Each scene shows the same named points in several views. A view is turned or mirrored, and shifted as a whole, has a little noise and may leave points out.

Scene 1
View 1
z_106: [-21   5 -37 -27   4  -2  -8 -10   4  23 -25 -23 -34  -7  -7  49 -11   0
  -7 -20  -6 -11   3   1  11  25  -1   7  28 -19  -6   5  24]
z_240: [-27 -27  18  30 -22  23 -21 -27  14 -20 -86 -50 -12  45  21   8  -6  -1
 -36   3  11  -3  16 -11  34  33 -23  29   1 -11  16  -8  34]
z_643: [-22   2 -31  -9  11   8 -11   5  33  -1 -19  -4 -10  -1  -8  26  -3  -9
  15   8  -5 -22  16  -8   5  46  -2 -12   1 -10  19  25  34]
z_587: [-17   4  10 -10   7 -15  39  12  17  21   2 -34 -39 -11   3  33 -23  -9
  -4  -9  19 -62   3  -8   3  27  -1 -10   1 -24   1  40   1]
z_284: [-25  -3   5   7   8  -3  17  13  23  -2 -12 -27 -31   2   9  12 -15 -15
  -1  11   9 -43  19  -3   6  34 -10  -9 -21 -16  15  38  15]
z_239: [-19   0 -13   3  -2   6   1   1  25   2 -27 -18 -25  -5   6  17 -17  -6
   2   6   3 -30  17   0   7  37  -7  -9  -1 -14  13  32  29]
z_512: [-20   2  -7  17 -13  21   0 -25  33 -12 -30 -17 -16  -1  12  14 -25  -4
 -15   4  19 -43   5  14   3  30  -2 -16   2   4   8  21  27]
z_398: [-49  -1  -9  -3   9  16   7 -15  27  11 -22 -42 -24  44  -5  45 -14  -2
 -40  16  26 -16  -1  -6  16  10   5  26 -19   8  17  -9  -8]
z_82: [-16  -5   5  17   0   8   9 -13  44 -33 -24  -5 -30 -26   7  -1  -1 -15
  33  26 -16 -33  44 -12  -1  53 -14  -7 -17  -4  45  59  46]
z_203: [ -5  -7   8   7 -14   4   7 -18  20  -9 -43 -25 -22 -11  11  18 -12  -5
   2 -12   4 -40  13  -7  12  44 -11  -5  23 -20   8  29  38]
z_211: [-27  -1 -29   1 -13  19 -15 -15  24  11 -53 -23 -33   5   2  26 -23  11
 -11  17  -2   5  20   1  20  27  -3  19   4  -6  21  17  32]
z_819: [-11  -4 -14   3  -3  11   2  22  47   9 -41  -7 -18  -7  -6  11 -17   6
  28  35  -3 -17  31 -27  15  56  -5   2  -3 -20  44  56  39]
z_198: [-21  -6 -28 -12  15   7 -33 -23  10 -23 -27 -11  11  18  -3  35  19 -25
  -5 -36  -6 -25  -2   0   5  45  -9 -17  25 -11 -12 -20  40]
z_892: [-18  -8 -10   2   1   0  -8  -6  15 -14 -35 -18 -29 -11   7  14   1 -14
  14   0 -20 -16  32  -8  10  44 -17   0   1 -20  18  31  43]
z_303: [-28  -3 -18  16  -6  17 -18  -3  18  -5 -35 -23 -13  17  15   8 -23  -9
 -25   4  16 -27   6  19  11  28 -10 -16 -10  -7  -1   9  25]
z_702: [-42  14 -39 -23  32  -1   3  11  26  12  20 -10 -21   7 -13  42  -6 -18
  -3   5   5 -31   4   5  -6  23   8 -14 -21  -1   7  14   3]
z_4: [-12 -11  -4  20 -11  16 -23 -14  18 -23 -50 -19   4  12  18   3  -9 -15
 -13 -16  10 -38   5   8  11  46 -16 -24  13 -14  -5   7  43]
z_838: [-25  -7 -35 -19  22   5 -19  61  30  37 -32 -19  16  48 -20  33  -9   1
   1  16  16  -9  -2 -35  27  50  -2  -2  -1 -35  16   9  15]
z_563: [-21  -9  -6   2   7  -1 -11  14   7   0 -28 -29  -6  22   9  18  -7 -18
 -16 -19  12 -37   0   0  13  38 -15 -17   3 -27 -10   6  22]
z_919: [ -3  -8   5 -12  -5 -21  20  26   1  26 -38 -38 -45 -18   7  21 -18   0
  10 -11  -6 -30  21 -20  20  41 -16   5  20 -49   6  46  27]
View 2
z_587: [-11  13  20  11 -14 -19  -5   9 -34  20  11  19  -7   8  -7  12  32  22
 -45  18 -13   1 -54 -43 -10  16  -3   1 -19   2 -21 -32   2]
z_203: [  2  12  14 -25  22 -20   9  12 -35  53   1  43  -7   7 -10  -3  34   6
 -13  13  -7  45 -18 -25  -7   6   7  11 -23   4 -31 -29   6]
z_82: [-21   7  11 -53   3  -3 -12   6 -42  48   6  40   6   1 -11 -14  55   2
  19  20  48  28 -22 -24 -23 -29  -7 -24 -23 -10 -50 -36  22]
z_4: [ 11  11  17 -16  47 -26   9  16 -25  52  -3  45 -26 -20 -21 -11  14   1
   9  -3 -18  43  -6 -12  15 -14  -3  12 -17   2 -41 -12  -2]
z_398: [ 16   1  12  10   4 -48 -16  22 -40  49  29  43 -39  38 -43  26  13 -21
 -35 -15   8 -31 -15 -21  17  -3   5   1  10   6 -29 -14 -36]
z_919: [ -7   0   6 -12  20 -25   9  11 -48  30  -8  17   8  26   2  19  34  24
 -45  27  -6  38 -37 -39 -24   1   1  35  -9   3 -36 -50  23]
z_563: [ 11  -2  10   8  37 -33   2  20 -28  25  -6  30 -21  -8 -26   6  10  13
 -18  -2 -19  19 -21 -20  13 -12  -5  18 -11   0 -35 -19  -3]
z_892: [ -2  -2  11 -31  28 -14  -6  12 -42  36  -8  40   8   8 -23   9  32   5
  -5   9  25  38 -12 -16 -11 -19   3  10 -15   5 -50 -34  11]
z_240: [ 30  -3  -8 -41  58 -58  12  34 -43  94   5  61 -48  22 -26   6  21 -16
  -4 -10 -14  14   3   0   5 -23  13  26   9   8 -46 -37 -28]
z_643: [ -5   0  19   1  19 -16 -10   4 -37  19   4  29   4  14 -32   4  18  -5
  -8   3  30  31  -6 -31   9 -19  -8   0 -12 -10 -40  -9  17]
z_284: [-11   8  13 -10   3 -22 -11  13 -38  32  10  24 -16  -1 -14   6  31  14
 -15  11   7  -2 -40 -29  -9 -18 -12  -4  -9  -2 -42 -32   3]
z_198: [ 24 -12  16   9  46 -21  -2  18 -18  15 -21  53   1  -8 -54   3   3  -4
  -5 -17   0  47  12  -5  29   1  15  10 -30   6 -29   2  -9]
z_211: [  5  13  24 -21  25 -29  -5   8 -53  62  20  42 -13  40 -26  25  17 -23
 -19  -1  23  31   4 -24   4 -17   1  23  14  11 -53 -21  -1]
z_512: [ -1  28  32 -15  11 -17  -2   8 -31  58  23  45 -27  -5 -18  -4  21 -10
  -2   0  -4  24 -16 -23  11  -4  -6  -4 -12   6 -38  -8  -8]
z_106: [ 10   6  30  12  19 -19  -6   6 -41  21   0  37  10  31 -35  36   8  -6
 -45  -2   6  42  -5 -24   9  13  13  32  -8  20 -34 -15  -1]
z_838: [  5 -27  -5  35  43 -58   2  14 -44  11   2   5 -16  47 -34   6   0  -5
 -30   2  16   8  -1 -50  23 -33 -18  24  14 -40 -31  -9  24]
z_702: [ -6   2  29  28  -8 -12 -28   5 -33  -6  13  23   1  10 -45  23   9  -1
 -27  -6  30  -7 -23 -31  16  -9 -10 -10 -10   0 -36  -4  -2]
z_239: [ -6  12  21 -12  14 -18  -5   6 -40  38  11  30  -8   8 -17   7  24   1
 -13   9  11  26 -20 -29  -2 -13  -7   7  -9   1 -43 -23   9]
z_819: [-19   1   7 -26  17 -25   1   2 -53  48  14  21   0  38  -8  -8  38  -7
  -3  24  43  33  -9 -48 -12 -32 -15   3  -1 -27 -46 -29  37]
View 3
z_838: [-15  30  -2  34  -7  13 -24  31  29   8  10 -11 -12  13 -33 -18   5  23
  -5   0 -53 -25  28  21   4   1 -56 -12  16 -15   8  20  -4]
z_106: [ 28  13  21   6 -36   6 -19   9   7   3 -16 -39  -3  16 -34   5   1  -3
  25  24 -20 -36 -18  16  24 -36  -8  -4  26 -13 -26  32   2]
z_819: [ 23  15 -25  25 -13  44 -37 -20 -10  46  18 -29   4  19   4 -25 -13 -16
  14  16 -23 -17   6  26   4 -10 -45  -1  -9   8  23  11 -15]
z_239: [ 33  21  -6   6 -13  20 -17 -14   1  15   3 -20   3  16  -5   2 -10 -16
  18  16 -10 -23  -8  17  17 -17 -19  10  -6  -5   2   5  -5]
z_892: [ 36  27 -10   8  -8  40 -34  -4 -11  17   3 -28   1   0 -13 -10 -10 -21
  25  36 -13 -16 -29  17  24 -26 -20  15 -12  -3   8  14   0]
z_303: [ 36  39   2   9  -4   2 -15  -3  11   2 -12   7   3  23   2  21 -10  -9
  12  13 -23 -16 -21   6  20  -5 -11   7  -2 -21  -3 -12   9]
z_211: [ 36  29   5  18 -24  17 -29  -4  -2  41  -8 -20  11  30   5  -1  -4  -9
  22  32 -39 -24 -32   1  18 -16 -25 -16  23  -9  -8   5   1]
z_4: [ 46  37 -12   2  -2  24 -31  -1   4  -5 -10   3  -3  23 -17  24 -31  -9
   6  30 -25  -6 -23  26  29   7  10  21  -9 -25   6  -3  17]
z_587: [ 24   9   6 -28 -16   2  19 -22  24   2  23 -30   3   8 -16   8  -8 -17
  14  11  10 -44  24  19  25 -26 -18  23  -6   8 -10  16 -27]
z_198: [ 22  35   4  20 -12  27 -29  21   3 -21 -23 -28 -11  12 -55   9 -12   6
   2  22 -21 -11 -31  18  41 -15  23  24   5 -46  -4  16  31]
z_563: [ 26  36   2  -6  -2  10 -12  13  21 -16   0  -2  -7   6 -29  16 -12  -1
   8  22 -22 -22  -6  20  27  -5 -11  19  -5 -16  -2   8   5]
z_82: [ 36  23 -31  15   1  58 -28 -38 -26  40  19 -36  10   6  11 -23 -15 -36
  19  23   8 -10 -20  14  22 -22 -20  28 -34   2  31  -4  -8]
z_284: [ 24  29  -6  -6   1  16   2 -17  11  10  18 -14   5   3   1   0  -4 -20
  15  13  -1 -27   1   7  21 -20 -27  21 -18   1   7  -2 -14]
z_702: [ -3  20  14  27 -11   0  11  -6  10  -3  -3 -38   1   7 -19 -10  20  -3
   9 -24   8 -33   2  -8  21 -40 -16  13   0 -25  -8   3  -1]
z_512: [ 43  27  -5   4 -13  12  -6 -27   3  17  -5 -12   9  36   3  20 -21 -17
   6  12 -10 -18 -14  11  27  -4   9  15  -2 -19  -1 -13   3]
z_240: [ 46  69  -4 -13   5  27 -23  14  16  38   7  12  10  27  -4  15 -25  -1
   4  75 -67 -17 -49  -4  45  19 -11   1  22 -18   5  -9  12]
z_203: [ 48  21  -9 -14 -18  31 -22 -14   0  15   7 -24   3  20 -19  11 -29 -19
  15  40 -15 -22 -12  30  31  -8   0  19  -3  -2   0  15  -3]
z_643: [ 15  18  -8  30 -13  27 -26  -5  -4  10  -4 -32  -2  14 -19 -11  -2  -8
  11   0 -10 -17  -5  17  16 -22 -18   9  -6 -18   7  10   3]
z_919: [ 38   9  -2 -27 -22  22 -23  -1  12  10  17 -25  -2  -4 -22  -2 -14 -19
  34  44 -16 -38   7  38  14 -26 -42   6  -3  26  -7  39 -25]
View 4
z_587: [ 13 -11   7   8   8 -28 -33 -18  38  22 -22 -27   2  26 -18  42  -1 -21
   7 -20 -25 -20   0  13  13 -17 -18 -16  -1  10  -3  22  25]
z_819: [  7 -15  -9   7  -2  -3  -2  -3 -28  21 -38  33  -9  26 -30  15   2  -7
 -18  -1 -20 -62  22  34   7  -4 -18 -50  16  43   8  21  -7]
z_239: [  8   0  18  -4  -5 -11 -15 -12   2  11 -33   4   0   9 -19  17   3  -3
 -18  -1 -29 -27  12  16   5   2 -18 -29   4  35   3  23   8]
z_203: [ -6   5  15   0 -16 -16 -12   4  -6  -2 -37 -17  -5  11 -27  36   1  -2
 -29  -3 -28 -30  13  -3   2  14 -24 -18  -6  28 -13  24   2]
z_198: [ 27  23  45  -6 -42  -6  -7   1  24 -33  -5 -25 -15 -18   5  20   3  14
 -55  12  -6  -4  32   9  14  42 -27 -29  11  40   2  27  13]
z_284: [  3 -17  11   0   3 -22 -38 -15  10  16 -22  10  -4   7  -7  21   1 -11
  -1  -6 -30 -23   8  14   2  -8 -15 -23   4  22  12  25  12]
z_303: [ 16   5  36 -18   5  -6 -31 -13  -9   1 -21  -5   6 -14 -14   0   6   8
 -18  19 -34  -3  12  -2   2  12 -19 -16  15  44   6  26  10]
z_398: [ 47   8  40 -17  23 -22 -35   9  -6  20  31 -14  14  18  16  12  -5  15
  14  10 -46 -17  -1  14  16  28  -2 -23  29  29   1  38  27]
z_240: [  1   8  25 -14   3  -3 -26  30 -63  -8  10  -2 -13  -3 -11   8  -8  30
 -11  39 -45 -23   2 -31  -3  60 -17  -5   9  30 -18  32  -1]
z_512: [ 11   7  37 -18   4 -24 -31  -3 -12   6 -37 -15  17  -1 -15  24  11   0
 -28  -3 -43 -17  19   5  -1   5 -17 -13  12  47   0  31   3]
z_4: [  3   5  29  -9 -16  -8 -27  -1 -15 -20 -29 -17  -9 -22 -21  19   7   7
 -43  17 -22  -8  28 -15  -2  23 -28  -9   9  45  -1  24  -3]
z_643: [ 23   1  21   0 -17  -7  -7 -12  12   3 -24  10  -4   6  -8  12   4  -2
 -31   0 -14 -31  26  35  13   4 -19 -46  16  44  14  24   9]
z_838: [ 62 -14  -7  15   9  19 -10 -11   2   3  24   0 -25  13 -25  -4  -3   0
  -3  29  16 -33  25  27  33  12 -24 -48  49  41  14  19  17]
z_892: [-11   2  16   0 -28  -7  -3  -3  -1   1 -33  22 -14   6  -9  15  -3   4
 -27   3 -25 -34  11  15   1  18 -20 -38 -11  27   1  23   5]
z_106: [ 29  31  34  -4 -16   3  16 -10  33   7 -15 -25   4  22 -18  11  -3  11
 -19   6 -20 -16  -3  21  24  23 -20 -39  -2  29 -18  21  30]
z_82: [-26 -18   8   0 -23 -29 -18   0 -20  12 -55  47  -7   9  -2  30   4 -10
 -33 -20 -39 -56  26  31 -13  -4 -13 -41  -7  34  17  29 -13]
z_211: [ 18  21  30 -15   3   3   6   2 -25  18 -21  10  10  20 -20  -3  -1  19
 -13  16 -42 -32  -1  17  10  26 -13 -38   7  44 -11  27  10]
z_919: [ -7  -6 -13  18  -8   3   2 -13  18  15 -31  -7 -20  31 -43  26  -9 -10
   1   2 -12 -35 -10   3  13   1 -27 -27 -17   6 -18  12  18]
z_563: [ 18  -3  19   0  -9  -5 -30 -11  15 -11  -7 -19 -15 -11 -16  16   0   0
 -18  17 -11  -3  15  -7  10  15 -27 -14  11  27   3  22  16]
z_702: [ 43   2  37  -7  -3 -19 -23 -26  49  14  -4   2   9   8  16  11   4  -6
  -8 -11 -22 -13  16  47  19  -5 -10 -46  20  35  23  29  30]
View 5
z_240: [  5 -24  -7 -15 -28  20 -16  -2   5 -32  21  26  18 -17   8 -13 -34 -23
 -32 -67 -60 -52 -17  -5 -27 -13  61 -47   1   9  -9  -8 -14]
z_4: [-17 -24  -6 -22 -15  -9  -1  -4  -4 -14   8  25  19 -11  13 -25 -24 -36
 -13 -35 -13 -54 -13  10 -17 -14  20   0 -12  25 -30 -10 -43]
z_587: [  4  17  37 -16   0 -16 -14   9  -8 -21  43  21 -10  24  11 -37  -6  12
  18  -6  12   3  18  38   2 -23   0  -4   1  20   4  -1 -22]
z_82: [ 10  14  23  -5 -16   6   8  -4  -9 -12  50  29  -4  10   0   5 -22   0
  37 -22  45 -59 -11 -12 -41 -19  51   9 -51  13 -31 -19 -18]
z_819: [ 10  12  34  -3 -27  17   9 -17  -1  -9  45   4  14   9 -11  -7 -14 -16
  18 -30  42 -18 -32 -12 -20 -33  39  -8 -41  19 -21   0   7]
z_398: [ 12   6  -2  -7 -21  42 -40  21   1 -21   3  30 -13  17  -2 -36 -53  -1
 -11 -37 -21   9  16  22  10 -12  36 -48  12  19  -9  -3  -4]
z_919: [ 14  19  53 -11  -1 -31   9 -13   1 -13  49  10  22   0  -5 -34  22  -4
  21 -25 -11 -11  -9  17 -10 -27  18  -9  -9   6   4   4  -2]
z_106: [ 16   9  21  -4   0 -20  -4  10   8   6  -4  20  28  -5 -22 -64 -18 -22
  17 -28 -15   9   6  27   3   2  23 -17  -8  18 -25  -1  -7]
z_284: [ -2  18  23 -12 -11   9 -13   0  -9 -15  33  29 -11  20  12 -17 -13   2
  21 -16  11 -30   2  12  -2 -31  18  -7  -8  11 -11  -7 -21]
z_239: [  2   6  22  -5 -15  -2  -4   3  -2  -9  24  21   7   8   3 -30 -20 -14
  17 -23  12 -25 -10   9  -7 -22  27  -5 -19  16 -21  -4 -18]
z_702: [  3  31   7  -9  -4  23 -22   8  -7   9 -11  33 -10  24 -14 -41 -30  -7
  31  -6  28   7  23  23  21 -14   6  -8  -7  22 -34  -9 -12]
z_838: [ -5  18  10 -26 -24  45  -7 -40  -3   1  -2   1  24   3 -29 -19   1 -36
 -13 -34  10  25 -14   3  21 -37  -1 -29   3  29 -20   7  20]
z_512: [ -6 -18   7  -5 -20  -1 -13  22  -2 -17  20  24  -1  10  20 -34 -47 -17
   0 -25  10 -34  -8  17 -12 -15  29  -4 -18  25 -24  -6 -39]
z_198: [ -4  -9 -24 -32   2  -7   0  -9  -4   7 -25  33  28 -22 -23 -38 -22 -38
  -5 -33 -13 -24  19  20 -13  13  15  -3 -10  33 -48 -22 -31]
z_303: [-14  -8   2  -5 -22  11 -17   8   0  -9   0  28   6   8  16 -36 -35 -28
   1 -29 -12 -39 -16   8   6 -26  23 -13  -3  16 -26  -2 -32]
z_563: [-13   0   3 -27  -7  -1  -9 -13  -6  -9   4  26  12  -2   3 -29  -5 -24
  -4 -27 -19 -26   4  19   2 -20   4 -10   6  21 -18  -7 -27]
z_892: [ 10  13  18  -9  -7  -7   6  -9  -3  -3  22  28  16  -6 -11 -19  -9 -15
  26 -32   1 -43  -7  -1 -23 -11  41  -5 -28   9 -29 -14 -13]
z_643: [  1  12   9 -12 -12  12   0  -8  -4   5   5  21  12   5 -16 -28 -21 -24
  20 -21  29 -13  -4   6  -5 -15  21  -2 -26  25 -37  -8 -10]
z_211: [ 16  -1  20  11 -26  11  -8  13  11  -7  11  17  21   0  -8 -43 -40 -24
   9 -44  -9 -16 -25  -2  -7 -15  55 -30 -21  10 -24   3   0]
View 6
z_284: [  9  24  -6  45  17 -15  10  19   3 -16  -2   3 -37  17 -24  21   9  19
  16 -23  17 -12 -10  33  15  -1 -20  33   4   6   5  -1 -36]
z_398: [ 17   0 -14  37 -17  -5  -9  -6  16 -34   6   3 -30  14 -32  31  -1  33
  -9 -42 -21 -37 -40  32 -28 -17   8  -8  23 -15  18  13 -50]
z_892: [ 11  25  -9  41   3   1   2  39  -1 -27   7 -11 -32   3 -16   7  10  38
   6  27  31 -31  -2  34   6  11 -29  26  -1  27   6 -11 -39]
z_106: [ 31   3  12  36 -32   9   3  32 -15 -13   2  11 -39  -1   0  27 -13  41
   0   3  -4 -40  -1  15 -15  12 -12 -17  -1  38   2   9 -37]
z_211: [ 14  26 -14  35 -35  10 -13  49  -5 -37  31  -4 -35   9 -25  30   3  44
  -8   5  10 -42 -16  33 -10   9  -3   3  -1  -3  18   1 -44]
z_203: [ -2  12  13  52 -19   7  22  41   6 -19  10  10 -39  -3 -24   3   3  28
  -1   2  40 -34   2  37  10   2 -19  26  13  23  -2  -6 -33]
z_643: [ 13  35 -15  29  -7  -2  -6  26   3 -10 -11   5 -27  20  -2  13  13  34
   2  12  12 -23  -4  25   7  25  -9  12  14  23  16   1 -20]
z_587: [ 17   6  21  55   3 -17  27  11  -8  -3 -22  17 -48  14 -27  24  -8   8
  21 -50  13 -16   7  22  13   3 -21  15   3  17  -5   3 -29]
z_303: [  4  21 -12  34 -10  -1   3  35  10 -13  35  19 -31   5  -3  27  10  38
  -5  -7   5 -12 -33  38   3 -12   1  26  20   9   2  11 -41]
z_240: [-18 -10 -10  41 -19  23   2  36  38 -54  63  -4 -33 -14 -40   4  18  44
 -15  17  16 -49 -34  47 -19 -43  -7  19  18 -18   3  -1 -51]
z_239: [  9  27  -5  41  -8  -3   5  36  -2 -16   7   6 -35  12 -18  19   6  29
   6  -6  22 -21  -6  33  11  11 -14  24   7  13   8  -1 -32]
z_198: [ 11  -1  -2  27 -14  13   6  13  24  -4   1  17 -20 -13  23  -5   8  52
 -17  38   7 -33 -22  27 -17  -2  -7   2  40  59  -1   9 -31]
z_4: [-12  12  -2  37 -13  10  16  40  26  -9  34  23 -29  -7   0   1  16  39
 -10  18  28 -19 -22  43   8 -14  -6  34  32  27  -5   5 -31]
z_512: [  1  28  -5  49 -25  -5  15  34   7 -12  17  19 -30   7 -16  17   4  34
 -12 -20  29 -18 -26  49   7   3   4  33  32  13   6   6 -43]
z_563: [  1  -1   5  31   6   5  13  20  20  -5  17  22 -36   0   1  12  11  29
   7   2   0 -17 -14  23   2 -19 -12  15  18  24  -7  10 -25]
z_919: [ 10   3  24  46   1   6  19  45 -11 -19   6   2 -56   6 -31  18  -1  14
  30  -3  22 -34  30  12  16   2 -38   7 -28  15  -8  -8 -21]
z_702: [ 35  28 -16  30   5 -21  -7  -4  -7  -2 -31   8 -25  25   5  32  -1  32
   6 -25 -16 -13 -20  20  -6  22  -4   1  16  28  16  11 -33]

In a view up to two points have been moved. Name them for each view, in the order of its rows, or write none.
view 1 | z_643
view 2 | none
view 3 | none
view 4 | none
view 5 | none
view 6 | none
